Points, in no order, along strands that fork and pass close to each other.
Two points are linked if the straight distance between their rows is under 105. Some points are linked to none.
Q_44: [ 26  -9   9 -15  -2  12  -1  10  17 -12 -13  18  40  -8  12  49 -22  30
  -7   9  43  33  24  -6  32 -17 -20  11  11  -1 -17 -17  -2   6  14  20
   6   5  -5 -51   1   0  26  -9 -20  -2  -7  20  26]
Q_753: [ -8 -18   1  20  21  -2  27 -53 -45 -28 -11 -11  10  25 -11 -22  12  36
 -41  -5 -46  12 -16 -33  23 -22  -6 -52   2  14  -8  24  -5  31  -3 -32
  -9  24   3  17 -25  -4   6  10 -35   4 -23 -10  24]
Q_151: [  6 -13  25  15 -25  -3  -8  -8   1   5   5  27  14  28  26   4 -36  31
  10   6  10   8 -39 -28 -10 -21   5  24  18  -5   9  -5  20 -13  -3  33
 -23 -18  43  13  14  15  26  19  19  21 -15 -10  12]
Q_792: [ 16  -2  11   3 -15  -3  -6 -29   8  11 -21  16   0   3   8   8 -16  31
   3  -5  15  20 -12  15  -1  -9 -17 -12  -1 -30 -16 -14  15  -9   8   0
   2   6   0  -6  -9   7  27   0   7  11   9 -28   2]
Q_702: [ -6 -13  18  -1  24  -5  -9  35 -14 -25  40 -15  34  -9 -11  15  -4   0
 -10  12 -14  -5  25 -22  16  15  27  41   6  21   3   4 -33  -4  10  25
 -18 -11  -7 -43   3  -7 -33   6  -9  -6 -15  42   9]
Q_339: [ 10 -11  27   3 -24  28 -10  30   6  -5  21  16  18   9  -3  42 -18 -29
  31   4   3 -23 -27 -29 -11  13  24  30  32  -5  38 -10  -4 -13   8  50
 -21 -30  30  -2  21 -12 -16 -12  60  -4 -12  16 -31]
Q_889: [ -2  -6  32 -20   2  14   4  38 -24 -24  34   8  42  -9 -11  47  -2 -23
 -13  16 -12 -23 -34 -51   2   8  30  64  25  17  36  22 -33  -3  -6  41
 -41  -8  20 -37  12 -36 -35   8  40  -2 -30  56  -9]
Q_220: [  5   1 -29  22  -5  13   1  -1  22   8  -6  -3 -27   8 -14 -27  24 -39
  22 -22  -5 -25  -3  -4 -26   5   2 -32   3 -29   9 -20  11  12 -24 -35
  21 -12 -10  39  -7  11  -5 -19  12   7  25 -26 -22]
Q_396: [-17  35 -14  -1  -5 -34 -18 -34  -5  31 -23  -7 -10 -20  31 -25  10  33
  -6  13   2  22   7  42  -8   9 -35 -15 -51 -17 -27   5   4  -1   1  -2
  14  13   2   5 -19  12  32  -3 -19   4  18 -15  23]
Q_42: [ -4  -9  -1  10  10  32  36 -39  -7 -14 -13  -2 -20  14  -4  -3  31 -13
   0 -22 -11 -38 -46 -29 -11 -16  -7 -39  19   8  30   0  -3  12 -42 -31
  19 -12  -2  56 -29 -14  15   3  35  15  11 -25 -24]
Q_642: [  6   3 -17  -5  -1  16 -19  51   7  -3  35 -24 -28  -9 -26  -2  15 -49
  17  -6 -10 -54  38  22 -19  43  28  33   3   1   3 -21 -11 -28  26   5
   2  -4 -24  -1   8 -22 -54 -17  35 -17  15  16 -29]
Q_81: [-11 -15  -1  10  15   4  -2  -2 -22 -22  19 -30 -17  11 -23 -35   7 -14
   1   2 -42 -24  21  -6  -9   4  15 -16 -13   5 -13 -13  -6   2   5 -37
  -7  17 -15   4 -15   0 -35   3 -19   2 -13 -22  -2]
Q_983: [ -1 -22  11   6  19   5   3  31  -7 -22  40 -22 -18  11 -22  -9   8 -31
   6   0 -39 -67   8 -31  -4  19  43  26   2  16  17   9 -21  -5   1  -1
 -10 -19 -12   4  -5 -22 -58  15   9  -8 -20   1 -20]
Q_70: [-29  21 -11   0   8 -17  19 -38 -19  11  -4 -10   6   4  11 -42  28  49
 -27  -5 -28  13 -31 -27 -12 -18 -15  15 -15  16  18  45 -28  22 -24  -9
  13 -32  22  16 -11  14   5   7 -35  11  -9  -1  33]
Q_474: [ -3  17  -6   2  24  24  17   8  14 -16  26   7 -11  11 -24 -25  35 -29
  23 -23  -6 -28 -44 -39 -31   6  28  17  41  26  43  20 -25   7 -36  17
  20 -49  24  37   5   1 -32  -4  14 -12   1  15 -40]
Q_17: [  5  33 -47  13 -25 -23 -17 -13  20  60 -13 -13 -51  -5  20 -47 -10  -7
  23 -11  19   8   2  47 -27  14   0  -5 -37 -34 -14   8  25 -13   1  -9
  17  -2   2  44  23   0  16   3  16  -8  41 -22 -19]
Q_663: [-17  11   4 -29  12  26  46  10 -24 -40  -7  15  20 -22 -11  23  53  -8
  -9   1   0 -27   2   1  28  -7 -17  -5  11  42  -1   2 -27  20 -21 -19
  14  20  -8 -28 -18 -39   3 -22 -15 -12   1  46  16]
Q_649: [ 10 -29  26   1 -20  48  37 -17 -10 -44 -24  33  -3  -5  10  50   8 -13
 -10  -7   1 -11 -25 -25  12 -18  -8 -39  32  -3  23  -2   5  11 -16 -17
 -11  -1   4  26 -22 -27  34  -7  42   4  -6  -2  -5]
Q_380: [ -7  -2   2  -2  15  -4  16 -51 -32 -23 -36 -25  36 -12  18  -3  -1  57
 -51  13 -21  28  19  -1  24 -25 -42 -37 -24  31 -36   8 -13  13  20 -19
 -17  32 -13 -39 -39   8  14  15 -54   3  -4   7  54]
Q_166: [-12   9   5  -6  37 -12 -10 -31 -32 -15   2 -39  26 -28  19 -24 -10  62
 -53   7 -50  19  46  -2  14 -18 -29 -13 -36  45 -46  17 -22   2  33  -2
 -14  34 -22 -57 -38   7  -1  35 -59  -7 -10  19  45]
Q_299: [ -2  20   6 -36   2   3  28  19 -14 -30   1  14  65 -37  27  37   4  18
 -33  13  29   5   8 -10  47 -20 -25  26   9  35 -16  16 -12  23  -9   8
  -5  20 -10 -85  -6  -1  14 -13  -8   8  -3  56  37]
Q_433: [ -5  35  -8  -9 -21 -11 -17  11  18  33 -12  21   0 -13  28   0 -17  33
  25  16  33  13 -11  25 -10  11 -16  34 -11  -6  -9   5  -2 -12   2  33
   0   3  19  -1  19  26  18 -14   3  10   6  20  13]
Q_196: [-13   2   2  -4  25 -14 -18  24 -17 -21  35 -16   2  -3 -21 -15  24  -9
   1   1 -37 -22  19 -17  -2  23  35  33  -1  26   1   0 -30   0  -3  10
   7  -7 -10 -26  -4  -9 -54  11 -19 -11 -12   6   2]
Q_455: [ 29 -46  34  39  -8  -9 -19 -15  -3  -5  22 -34 -37  42 -19 -11 -44 -17
  -4  13 -61 -20 -23 -50  19 -16  37   2  21   8  21  -3  11  -4   6 -15
 -50  -6  -3  57  13  20 -43  38  13  16 -33 -49 -20]
Q_737: [ 20 -58  22  18  16  28  11  16  -9 -41   1  10  15  14 -19  50 -10 -20
 -11   8 -25   8  18 -54  52 -25  29 -27  31  12   7  -2   5  27   9 -11
 -27   2  -9   5  -3  -8 -21   6  -7 -16 -41 -11   1]
Q_674: [ -8   9  18   5  16 -47 -27 -20 -23  24  18 -19   1  11  13 -43 -19  51
 -34  11 -26  18   0 -15 -20  -8  -1  40 -33  21 -10  30 -19  -1   9  23
 -15 -10  12 -16   6  28 -17  32 -39  15 -21 -25  37]
Q_335: [  5 -31  11   0  25   8   6  -6  -9 -40 -14   6  27   9 -23  20  -3  -2
   2   3 -27  15  30 -35  37 -18   4 -27  17  17  -1  -6 -11  25  -6  -8
  -9  12   0 -13  -6   1 -15  -5 -41 -11 -34  10   8]
Q_115: [ 22 -16  20  18 -18 -15   1 -44  -7  17 -15  21 -12   4  36  14 -41  36
 -12  -4  -3  16 -26  -2  -3 -17 -21 -13 -13 -21  -2   4  34 -15   8  -7
 -22   9  10  22 -21  -2  24  29  25  15   5 -36  19]
Q_149: [ -4  21 -13 -12   8 -27 -24   6  -3   2  -6  -7 -21 -39  16  -7   2 -13
   0   8  12  -2  29  60   4  23  -8  -5 -39   8 -30  -2  27 -23  16 -27
  13  46 -45 -12 -24 -21   7  -2   5 -12  40   7  -4]
Q_712: [  6  24   5 -42  14   4  -3  23  14 -19   2  14  65 -26  21  62   6  14
  -8  15  38  27  37   4  31 -23 -30  26   8  15 -16  -8 -22  16  -1  20
  20  14 -23 -76   1  -1  35 -19 -29  -5   3  47  32]
Q_500: [ 13 -25  19   3 -32  17  -1  -2  25  -8   5  25  -6  18  -1  32 -15 -12
  22  -8  23 -14 -20 -17  -8   4  18   7  35 -11  23 -20  12 -16  -4  22
 -25 -27  30  33  16  -4  11   1  50   0 -14 -12 -26]
Q_430: [  1 -21  12   9   7  54  46 -23  -4 -46 -12  14   9   6  -5  26  38 -17
 -10  -6 -18 -32 -47 -45   9 -19  -5 -34  34   5  24   5  -5  27 -38 -17
  -4 -15   2  41 -29 -25   3   8  38  -8 -21  -8 -22]
Q_545: [ 13 -30  14  24   9  -6  -5  -4 -19   7  32 -22 -24  37  -9 -34 -16  -1
  -5   3 -51 -12  -9 -29  -3  -3  38  -4   5   7   7   3   4  -9   4  -2
 -19 -13 -11  33  14  17 -39  30  -4   6 -22 -51   5]
Q_321: [ -9 -25   9  32  24   1  -1  -5  -2 -14  -4 -14   1  33 -38 -13   4 -23
  -1   1 -44  24 -21 -65   3 -22  44 -16  20   5  38  31  -5  12 -22  -1
   9 -34  10  45  13  18 -28  28 -15  -7 -34 -41 -21]
Q_725: [ 12  24   7 -13 -12  -9 -12  66  18   9  33  -1  30 -23   9  20 -24  -9
   9  17  45  -1  19  21  14  23  -6  66   4  10  -8 -20  14 -17  27  47
   1  27 -30 -69  22  -3 -22 -21  20 -14   9  51 -13]
Q_771: [-16  14 -23  12  11 -28  -2 -29   7  37  -1 -13 -11  26 -29 -74  -2   1
  -1 -19 -10  32   4 -14 -20   3  11 -19 -24 -16  28   9   5  22 -24  -8
  10 -35  12  18  25  39   4  -1 -40  21   8 -34  -4]
Q_669: [-19  40 -18   5  -2 -26 -13 -10  20  51  -5   0   0  23 -21 -51  -1  19
  15  -7   7  26   3  -1 -27   5   0   7 -19 -18   4  14 -16  -3 -15  26
   7 -38  32  -1  37  45  -1 -14 -39  24  -4 -21  11]
Q_897: [-19  -2 -18  26  14 -16   9 -31  -7  25 -10  -6 -27  26  -2 -61   3   8
  -4 -30  -3   2 -29 -26 -29 -10   1  -6  -7 -17  26  10   3   4 -32 -14
  18 -19  13  31  -3  27  10   3 -16  18   5 -32  -3]
Q_586: [-16   1 -11  39  17  -6  -5  -3  12  12  18 -17 -23  36 -38 -56   8 -25
   9 -34 -15  -4 -28 -38 -31   1  45   8   1  -1  34   8   2  -2 -22   8
   4 -47  21  47  21  27 -34  10   6  10  -2 -38 -26]
Q_497: [ 24 -19  -7  16 -34   6  -9   1  15  19   6   5 -38  -2  10  11 -20 -19
  12 -15  19 -21  -5  16 -16  20   5  -5  -5 -21   4 -11  11 -16  17  -8
 -12 -10   8  29  13 -27 -12   8  58  -6  15 -30 -25]
Q_256: [ -9  32 -32  -3 -21 -43 -38  -8  15  73 -14   6 -51 -14  46 -32  -8 -10
   4  -6  34   8 -16  67 -27  14 -14 -16 -47 -23 -12  32  32 -29  17   6
  -6  13  10  36   4 -26  26  13  35  -2  36  -1 -22]
Q_893: [ 48 -55  38   5 -39  25  12 -30  18 -17 -22  34 -13  -5   3  59 -37 -13
   6 -10  21   7  -2   8  10  -3  -5 -24  28 -26 -15 -24  34  -2  26 -19
  -7  -9   6  28  -4 -15  31  32  57  10  -2 -30 -10]
Q_836: [  4  12 -33  26 -25   2   5 -19  15  32 -11 -17 -36 -10  -2 -28  10 -21
  18 -29  13  -9 -25  38 -29   6  -9 -27  -9 -35 -11  -3  23  -7 -11 -32
  15  -9   1  43   3   6  15  -1  16   2  24 -20 -14]
Q_219: [ -2 -21   6  22   8   5  12  -2  -9  -5  28 -29 -27  18  -7 -32  -9 -14
 -11  -6 -52 -43 -13 -18  -3   4  15 -17   1  -1  20  -3   4  -1   5 -29
 -12  -1 -20  44 -12  -5 -40   6  16  15  -8 -44 -13]
Q_18: [-28  36 -12   1  16 -42 -20  -9 -30  28  12 -29  -7 -14  19 -64   1  47
 -20   8 -28  10   8   0 -29   9  -5  33 -52  13 -13   9 -18 -17  -4   9
   1 -18   5  -1  -6  19 -22  19 -42   5  -4  -2  16]
Q_803: [-17  25  11 -27 -10  30  31  -2  -8 -21 -11  35  26 -20  28  28  32  12
  -4   4  13 -15 -65 -13  11 -21 -18  21  26  25  36  31 -18  -1 -35  14
  -8  -3  31 -12 -14 -27  37  -6  32  25   0  52  -3]
Q_577: [-15  40  -9 -36  -5  -7  -1  59  -7  -4  18  -6  16 -64   7  15  30 -29
  -3  14  20 -15  16  38  10  18  -5  46   4  29 -11  -5 -13 -24  -6  13
   8  24 -38 -50   2 -22 -10 -36   9 -23  21  81 -21]
Q_28: [-34  15   1  -4  28 -35 -28   8 -25   1   9 -39  -1 -27  41 -30  15  29
 -24  21 -22  -4  26  20 -27  16  -4  12 -51  31 -29  11  13 -48  23   4
 -12  28 -37 -34 -24  -6 -18  13 -23  -6  22   7  11]
Q_760: [-29  28  -3 -13  13 -23   6 -33 -32   6  -9 -16  22 -14  13 -34  39  58
 -24   8 -43  -1 -14 -15   0 -13 -25   5 -29  36 -12  32 -28   9 -15 -13
  14  -2  13 -22 -14   6   6  13 -47   0 -12  18  47]
Q_475: [ 49 -39  18   0 -45  17  -7 -15   8   0  -9  13 -29   6   2  44 -42 -38
  -6 -10   6 -22   3   9  -5  11   2 -12  21 -29  -1 -24  28 -14  24 -20
 -13  -4  -9  30   6 -20   4  31  68  -7   4 -40 -16]
Q_241: [ 17 -16  12   1 -20   8 -18  15  13  18  21   5 -16   0  18   6 -36  -1
   5  -3   5 -14   5  17 -15  15  20  27   0 -11  -2 -13  12 -25  29   4
 -15   6  -4  -3  19  -7  -1  -1  25   7   2 -21   7]
Q_875: [-25  54 -24   0   3 -31 -11 -29 -11  42 -18   0 -14  -2  29 -62   9  37
  -5   4   3  11 -21  27 -14  -2 -29   4 -36 -12   3  26   0  -9 -17  -5
  10  -8   7  13  11  17  30   0 -18  28  14 -17  12]
Q_20: [-14  20 -25   7  18 -16 -25  24  -3  15  11 -34 -22  -1 -18 -45   1 -11
  16  -5  -7 -13  47  23  -8  26  19  -2  -8   3 -23 -15  -8  -6  13   4
  19  -1  10 -12   5  19 -27 -12 -31  -2  -1  -1   2]
Q_479: [ 18 -10  -5  -4 -15  14  -3  -8  32   1 -28  32   2   6   1  37 -21   3
  20  -3  46  18  11  27  14   2 -21 -11  11 -33 -13 -32  13   1   3  -7
  16   9  10  -6  17  11  42  -6  -2  -3   8  -5  10]
Q_142: [ 24  -8  -7 -21 -25  29   9   3  19   0 -29  48 -14  -6 -18  56 -10 -24
  24 -10  52   5  11  46  21  -7 -35 -30  13 -18 -11 -27   8   2  -3 -26
  32  26   4  -4   5 -15  40 -10  22 -21  19  13  -3]
Q_617: [-14   6  12 -18  16   5  26  20 -21 -46   7  15  43 -27   0  22  28  13
 -33  23  -4  -3   8 -17  33 -14 -15  16   0  48   4  16 -28  26  -4   5
   2  16  -3 -59 -13 -18  -8 -17 -25 -15 -13  45  24]
Q_965: [-17  -3 -17  32  12 -24  11 -39 -28  36  11 -35 -35  32  10 -73 -10   8
 -17 -19 -27 -12 -33  -2 -29  -5   2   2 -17 -11  18  11   6  -6  -9 -20
  -1 -16   0  38  -6  17 -16  18  -1  24  22 -56   1]
Q_561: [ -2   6  12  15  -4 -35  -8  -9  -5  32  10   8   3  22  19 -23 -36  49
 -10   2  -1  20 -22 -28 -27 -10  -3  34 -22   8  11  22  -2 -18  18  37
 -19 -30  37  -6  15  32  -4  29 -25  22 -17 -20  36]
Q_768: [  7   5 -17 -34 -24   1  10 -17  22   8 -44  50 -12 -15  21  52  -8  -2
   0   0  34  27 -22  51  19 -10 -42 -23   6 -11 -13  -6   5  -4   0 -17
  29  21   8  12  -3 -19  60   7  26   5  28  19   0]
Q_503: [ 16 -36 -16  18  -6  37  10 -14  26  -3 -16  20 -12  27 -44   1  12 -40
  14 -21  14  19  24   9   3   2  -9 -76  11 -56  -9 -31  30  29  -7 -38
  19  19 -13  34   0   8  22 -23  -7  -3  11 -28 -17]
Q_209: [-11  52 -32   8  -9 -25  -6 -26   2  64 -19  -7 -13  19  12 -57 -14  34
  12 -12  16  24 -29  20 -39 -12 -24  15 -22 -17   7  20   5  -2 -19  32
  15 -42  32  27  22  39  28  -9 -18  41   5 -18   4]
Q_706: [ -3   9 -10  -1  -3 -10  -9  20  13   6  10   2  -9  18 -23 -22   8   6
  13 -10  10   4  17   6 -10  15  15   4  -6 -17 -15   0 -15  -3   3   5
  19   1  29  -1  15  18 -20 -25 -28 -11 -13  -5  -2]
Q_844: [-14  -2 -28  21  16 -19 -37  15  -2  13  14 -47 -23   8 -19 -56  -4 -14
   6 -12 -20  -4  77  42 -27  21   5 -19 -28 -14 -37 -38  10 -19  28 -14
   2  16 -17 -16   3  17 -23   1 -27  -1  13 -18   1]
Q_318: [  2   9  30 -17 -10  25  11  31 -10 -12  34  -6  32  -1   5  29  -9 -18
  11  19   8 -30 -49 -28 -12  13  31  66  26  15  31  11  -9 -11  -4  52
 -27  -5  13 -23  12 -25 -22 -22  63   3 -10  37 -18]
Q_272: [  3 -35  18  12  11  38  41 -29 -10 -45 -39  28  18   9 -21  39  41 -18
   4   2 -25  19  -8 -39  48 -29 -10 -75  44  -8  -4  18   0  55 -28 -26
  12  19  -4  27 -13 -22  16  -9 -12 -12 -30 -10 -17]
Q_310: [ 28 -17  23  11 -24   0  10 -59  -9  -5 -38  22 -13 -11  38  31 -48  15
 -28  -4  11  19 -35  15   9 -21 -32 -36   6 -23 -19   3  36 -12  25 -23
 -15  27  -1  33 -30 -32  44  35  58   4  11 -26   1]
Q_377: [ -9  23  12   7 -12 -26  -7  -8   7  26 -12  23   8  18  35 -10 -37  43
  11  12  19  33 -44 -21 -30 -17  -9  23   5 -15   9  14   9 -10  -9  49
 -11 -21  47   3  29  34  21   3   1  28 -11 -12  12]
Q_886: [-21  20   0   2  12 -12 -14  -4 -10   2  -4  -4  13  17  -9 -22  11  35
  -2   2  -3  23  12  -1  -3  -2   4  20 -20  10 -11  10 -21   6  -4  11
  14 -16  27 -13   6  25 -11   1 -53  -1 -22   3  17]
Q_697: [ 16 -50  32  34   7  -2  -8   2  -5 -33   3 -29  -8  27 -26   7 -25 -34
  -2  24 -66 -12 -20 -70  30 -20  45 -23  24  11  24   2  -1  13  -5 -20
 -33  -3 -14  46   6   3 -39  32  -3  -5 -38 -42 -22]
Q_652: [  9   8 -23   4 -32  16  14 -16  21  23 -11   4 -37  -3   2   7  -8 -28
  36 -27  23 -22 -21  30 -25  15  -9  -4 -12 -19   6  -7  17 -17  -9 -23
  13  -4  14  36   3 -14  25 -16  48  -1  38 -21 -34]
Q_925: [-12  17 -13 -15 -10 -32 -14 -11   3  18 -27   2 -16 -26  39 -13  21  14
  -3  12  11   8  -1  65   5  15 -27 -18 -33 -14 -24   9  13 -21   6 -20
   7  38 -13   4 -21 -22  21   8  -6 -17  35  -6   6]
Q_324: [-11  38 -12 -23  -7   4   6  74  -1   2  41 -13  20 -39 -20  10  34 -28
  10  20  12 -37  24  26 -11  32  24  53   1  26  -1 -15 -10 -21  12  38
  -3   9 -31 -49   6 -23 -43 -37  12 -15  15  57 -23]
Q_116: [  0  40 -20 -32  -9  -5 -22  28  20  26 -12  13  13 -16  -8  18  -8  12
  30   9  37  14   6  31  -5   8  -7  22   7   1 -14 -13 -23   1  -1  29
  12  -2  15 -25  17  25  13 -33 -23   0   5  35  19]
Q_544: [ 22 -56  44  17  10  18   4   2 -14 -41   5  -3  -8  12 -25  41 -14 -31
 -19  34 -51   3 -12 -67  37 -19  37 -14  34  28  27   7 -17  18   7  -4
 -46   4  -4  27 -11 -18 -33  40  -3  -6 -45  -8   3]
Q_960: [-18 -14   1  20  27  23  -1   6  18  -2  20 -13 -10  28 -40 -22  14 -40
  22 -21  -6 -19 -34 -63 -24   4  35   2  31  11  50  11 -14  10 -30  17
  10 -51  14  54  10   9 -29  18  16  -7  -9 -28 -44]
Q_853: [ -7  23 -12 -13 -20   2 -14  56 -11  -1  53 -24 -23 -31  -9 -16  14 -33
  17  17 -11 -44   8  19 -19  38  34  54   5  18   3   0 -10 -27   6  29
  -3  -4 -24 -13  11 -16 -51 -22  32 -17  11  38 -44]
Q_529: [-23   4  -2  -7  31 -24 -24  -4 -24  -6   2 -48   7 -11  14 -32   7  32
 -29  12 -43  -1  53  14 -10  13 -13   6 -39  43 -36   6 -14 -15  22  -8
  -9  22 -22 -55 -20   7 -21  17 -55  -9  -3  16  36]
Q_465: [  1 -38  -8  30   0  33  23 -15  14  -9 -12   0 -16  31 -35   2  27 -43
  12 -12 -20   7  -9 -29   8 -11   1 -79  17 -53  11 -19  27  40 -16 -33
  21   7 -20  51  -5  14  14 -10   4   5  -1 -43 -40]
Q_998: [-25   1  -9 -26  19  10  29  -6 -19 -35 -21  11  13 -12 -16   8  52  12
 -14  -4  -7   4  21  -4  25 -21 -19 -22   8  30 -26   4 -30  38 -26 -23
  24  21 -11 -26 -12  -7   2 -18 -55 -22 -14  40  36]
Q_100: [  9  14   3 -12  -7 -22 -20  38  23  25  28  -6  31 -24  29  13 -37  25
  16  10  32   9  29  20  -8  21   4  49   1  -7 -15 -12  11 -22  41  40
 -15  19 -13 -49  12  16  -7 -17   3  -1  21  16  -4]
Q_171: [ 20  -6  24 -10  -3 -14 -12   2   2  14   2   1  40 -23  68  27 -38  34
 -19  29  23  26 -18  12   1  -3   3  32 -26   5  -8  23  18 -25  26  31
 -15  20 -16 -43   0 -15  30  30  29  19   7  24   5]
Q_55: [ -7 -27  -3  25   8  40  36 -22  -3 -30 -34  10   7  26 -34   7  41 -18
   3  -4 -17  31  -2 -31  27 -23 -14 -87  21 -27   9 -13  14  64 -27 -44
  24   3 -17  39 -10   2  24  -3 -10  -3 -15 -21 -22]
Q_301: [ -6  16  13 -30   9   6  11  48  19 -18  24  -5  38 -46   2  34   5 -24
   3   7  42  -3  28  28  10  21  -7  43   6  15  -7 -26   0 -12   9  21
   5  15 -45 -57   3  -9  -7 -24  -1 -23  21  61  -5]
Q_470: [ -1  -6 -25   8  -1  17  15 -20  13   3 -27   7  -4  22 -24 -23  15  -8
   9  -6  -2  23  34  13  20  -4 -13 -70   2 -38 -13 -27  11  35 -18 -37
  24  25  -2   7  -2  25  31 -19 -33  -4  15 -16   3]
Q_353: [-12   2 -13 -14   3  -2   7 -38 -19 -13 -29  -4  17  -2   2  -8  16  47
 -23   7  -3  27   5  16  29 -14 -34 -38 -27   3 -28   9 -12  24  -2 -27
   0  25 -11 -14 -20  14  28  -3 -54  -7 -11   7  39]
Q_575: [  5  22  -7 -11 -22 -24 -24   2  20  43 -22  22  -1 -20  43  25 -23  13
  12   9  54  31 -18  36 -10  14 -21  21 -15  -7  -4  10  21 -14  23  24
  -2   7   5  -6  12  -6  49   6  15  -4  15  10  -5]
Q_50: [  1 -27 -17  23  -6  29   2  25  33  11   0   0 -20  26 -34 -10   7 -54
  32 -18   4 -17  11 -14 -15  19  35 -23  17 -38  10 -30  17  11 -13 -21
  14 -20   0  47  12   9   2 -25  22  -8   3 -25 -53]
Q_188: [ 10 -16   1 -16 -26  27  22 -33  31 -13 -37  44   4  -5  17  61  -3  -2
   3  -5  35  10 -39  16  -2 -23 -39 -32  21 -15  15   0  10  -3 -20 -16
  17   1  24  24  -7 -24  65  18  44   7   9  18  -5]
Q_341: [ -5   3  16 -20  10  30  30  37 -21 -38  28   7  30 -13 -18  45  27 -38
 -17  22 -11 -27 -10 -38  22   8  24  50  22  19  33  17 -35   9  -4  18
 -15  -9   2 -33  -3 -36 -47 -16  15 -21 -15  50  -7]
Q_891: [ 18 -10   8 -13  15  10   0  45   2 -10  27  -1  15  -8  -8  31 -13  -7
   2  13  10 -15  28  13   8  -1  24  31   2   0  -9 -23  -1 -11  26  24
 -13  -3 -17 -48  15  -6 -29   0   5  -6  -6  24   4]
Q_735: [ -9  30  -9 -27   7 -21 -31   8   9  26  -9  -8  23  -2  -4  -5  -1  23
   9   1  22  31  32   5  -3   5 -12  21  -5  10 -21  -5 -23  16  12  25
   7 -16  20 -30  15  49   1 -26 -51   1 -15  27  18]
Q_190: [ 42 -34  22  -2 -31  17  19 -31  -2 -23 -41  27  -6 -10   6  62 -32  -6
 -14 -10  25  13 -19  18  18 -12 -27 -34  18 -25 -18 -15  35   9  19 -27
 -13  36 -12  21 -24 -26  38  18  36   2  10 -28  15]
Q_849: [-34  25 -17  21  24 -26  25 -47 -14  24 -13 -13  -7  17  -9 -63   9  33
 -20 -18 -15  22 -48 -29 -25 -20   6   2  -9   9  39  33 -10   3 -42  -3
  15 -37  14  22   4  26  11  14 -30  29   7 -29  21]
Q_204: [ -8  19  -1  -1   8 -24 -23  20 -13  -2   8 -32 -13 -27  22 -13   1   0
 -15  17 -16 -17  28  35  -4  23  -5   1 -24   9 -27  -9  10 -29  31 -18
  -1  24 -26 -18 -21  -9 -20  -1  -5  -4  17  -3  -1]
Q_401: [ 12  -6  -2 -27   0  20   5  20  23  -6 -24  47  39   5  -5  44  -5  11
  24  -4  50  36  40   5  39 -22 -22 -12  14   6  -8  -4  -2  32 -13  12
  -1  -1   8 -37  18   8  35 -24 -37   0 -12  31  28]
Q_207: [ -1   5 -26  18  20 -20 -31 -22  -2  25   0 -34 -14  18 -13 -55  -7  -4
 -14  -5 -25  26  66  42 -18  15 -14 -42 -36 -34 -42 -30  18   3  10 -34
  -1  34 -24  -8 -18  30  -4  10 -35   4  13 -36  20]
Q_311: [  9 -18  28 -22 -29  34  26 -19   3 -36 -28  40  18 -26  20  68  -1   9
   1   6  15   2 -44  -4  17 -20 -32 -13  21   4  22   6   5  -7 -21   4
  -5   3  20   7 -10 -37  42   4  59   6   2  24   2]
Q_134: [  4  -8  -3  32   6 -30  -9 -10  -3  29  26 -41 -33  46  -8 -61 -12  -5
  -1 -22 -27 -17 -12 -17 -28  -3  29   0 -10  -8  25   9  13  -6   4   0
  -7 -26   9  51  24  24 -39  11   2  14  -2 -62  -8]
Q_224: [-10  -6  18   4  16  17  12  12  -7 -26  22  -5  -9  -1 -21   2  23 -24
  -2 -11 -19 -46 -16 -27 -12   9  28  14  25  16  39  16 -30   6 -10  14
   0 -34   5  30  -6 -27 -37  -6  19 -11 -11  10 -18]
Q_713: [ -1  20 -21  -7  -1  -1 -18  53   2 -10  18 -20 -26 -17 -20 -16  29 -43
   8  -1 -14 -45  55  52 -13  32   8  15  -7  18 -28 -28   7 -28  20 -15
  16  17 -42 -22  -8 -18 -35 -20   5 -19  30  11 -16]
Q_156: [  8  19  -8 -13 -24 -30 -42 -22  11  54 -12  15 -28 -10  46  14 -31   0
   4  -8  44  16 -25  52 -12  20  -6  -9 -36  -8  -3  12  40 -30  39   3
   6  10  10  16   8 -18  31  15  47  -5  34   7 -28]
Q_91: [-11  11  11 -22  11  10  27  36 -33 -35  22   0  37 -30  -7  34  46  -1
 -18  16   3 -12  -9 -24  26   0   4  51  16  34  16  21 -35   9 -11  22
  -2  19  -2 -67  -7 -40 -15 -18   2 -14  -7  76   6]
Q_461: [ 22  -6   1  13   3 -22 -31  14   7  20  22 -18  -1  -5  26   2 -46  25
   3  14   9   0  34  17   1   6  11  39 -21  -5 -11 -13  14 -32  35  23
 -26  11 -11 -29   1   2  -4  12  -2  -3   4  -5   8]
Q_714: [-14  -2 -22 -24  13  -4  14 -30  -9 -17 -26  19  24   3   3  -5  33  32
  -9   2   4  25  -1   0  34 -33 -33 -31   8  14 -14  11 -28  39 -23 -22
  30   4  15 -10  -9  17  27 -17 -57   2 -21  23  40]
Q_186: [ 18  11 -16  -9   0 -10 -13  51  25   0  22  -3 -13 -17 -14  -7  -2 -22
  20  -5  21  -8  58  53 -15  25  10  11   2  -1 -21 -31   4 -17  19  -7
  13  12 -26 -24  -1   5 -22 -24  -1 -25  14   5 -11]
Q_767: [ 13 -18  31  18 -20  -2  -3 -11  14   3   8  14 -11  38   8  15 -42  -5
  14 -13  24   7 -36 -28 -15  -3  23  12  24 -18  27   1  29 -19   1  30
 -27 -42  43  44  22  33  26   9  42  29 -16 -31 -12]
Q_233: [ 31 -14   4  -7   2   4 -15  46  27  -9  20   9   4  -5 -13  28 -18 -21
  36  -4  32   1  42  19  -2  17  12  17  15 -16 -18 -36   6 -14  21  17
   6  -5  -8 -23  13  -2 -20 -24   7  -9   8  -4  -4]
Q_259: [  6  11 -14 -42   2  30  13  36  21  -9 -21  43  28  -6 -28  54  28 -16
  43   3  42  19  38  21  30 -13 -19   0  29 -10   0  -9 -17  21 -14  11
  22  -3   4 -19  21  -5  17 -46 -32 -16   0  36   9]
Q_403: [-13 -22  -5  15  16   8   1 -11   2 -12   1  -7 -13  26 -21 -15  15  -9
  -2  -7  -7  -2  25   5  15   2  14 -45  -4 -20 -16 -12   8  20  -3 -38
  10  10 -16  13  -9  11  -5  -7 -26  -3  -1 -23  -3]

A fork is a point with three links. Follow the links from the first point to the second and name the forks in between, in order.
Q_301 / Q_142: Q_497
Q_735 / Q_702: Q_836 Q_497
Q_771 / Q_55: Q_897 Q_134 Q_545
Q_339 / Q_219: Q_617 Q_897 Q_134 Q_545
Q_28 / Q_151: Q_617
Q_470 / Q_241: Q_545 Q_134

A fork is a point with three links, a tip a point with one. Leave the first point through the second and follow the links. Name the first fork or tip that comes.
Q_702 / Q_891: Q_497
Q_341 / Q_889: Q_18
Q_204 / Q_28: Q_617
Q_725 / Q_301: Q_134
Q_156 / Q_575: Q_207
Q_529 / Q_28: Q_897
Q_207 / Q_844: Q_836
Q_475 / Q_893: Q_42

Name the points in between on the shortest way along the links from the first point to the second, in order.
Q_91 / Q_702: Q_617 Q_663 Q_998 Q_714 Q_353 Q_380 Q_166 Q_529 Q_28 Q_204 Q_149 Q_925 Q_396 Q_875 Q_209 Q_669 Q_771 Q_897 Q_965 Q_134 Q_586 Q_960 Q_474 Q_224 Q_983 Q_196
Q_272 / Q_396: Q_55 Q_465 Q_503 Q_470 Q_403 Q_81 Q_219 Q_545 Q_134 Q_965 Q_897 Q_771 Q_669 Q_209 Q_875
Q_725 / Q_697: Q_301 Q_577 Q_324 Q_853 Q_642 Q_713 Q_186 Q_233 Q_891 Q_702 Q_196 Q_983 Q_224 Q_474 Q_960 Q_586 Q_134 Q_545 Q_455
Q_377 / Q_44: Q_151 Q_767 Q_500 Q_339 Q_318 Q_889 Q_341 Q_91 Q_617 Q_299 Q_712
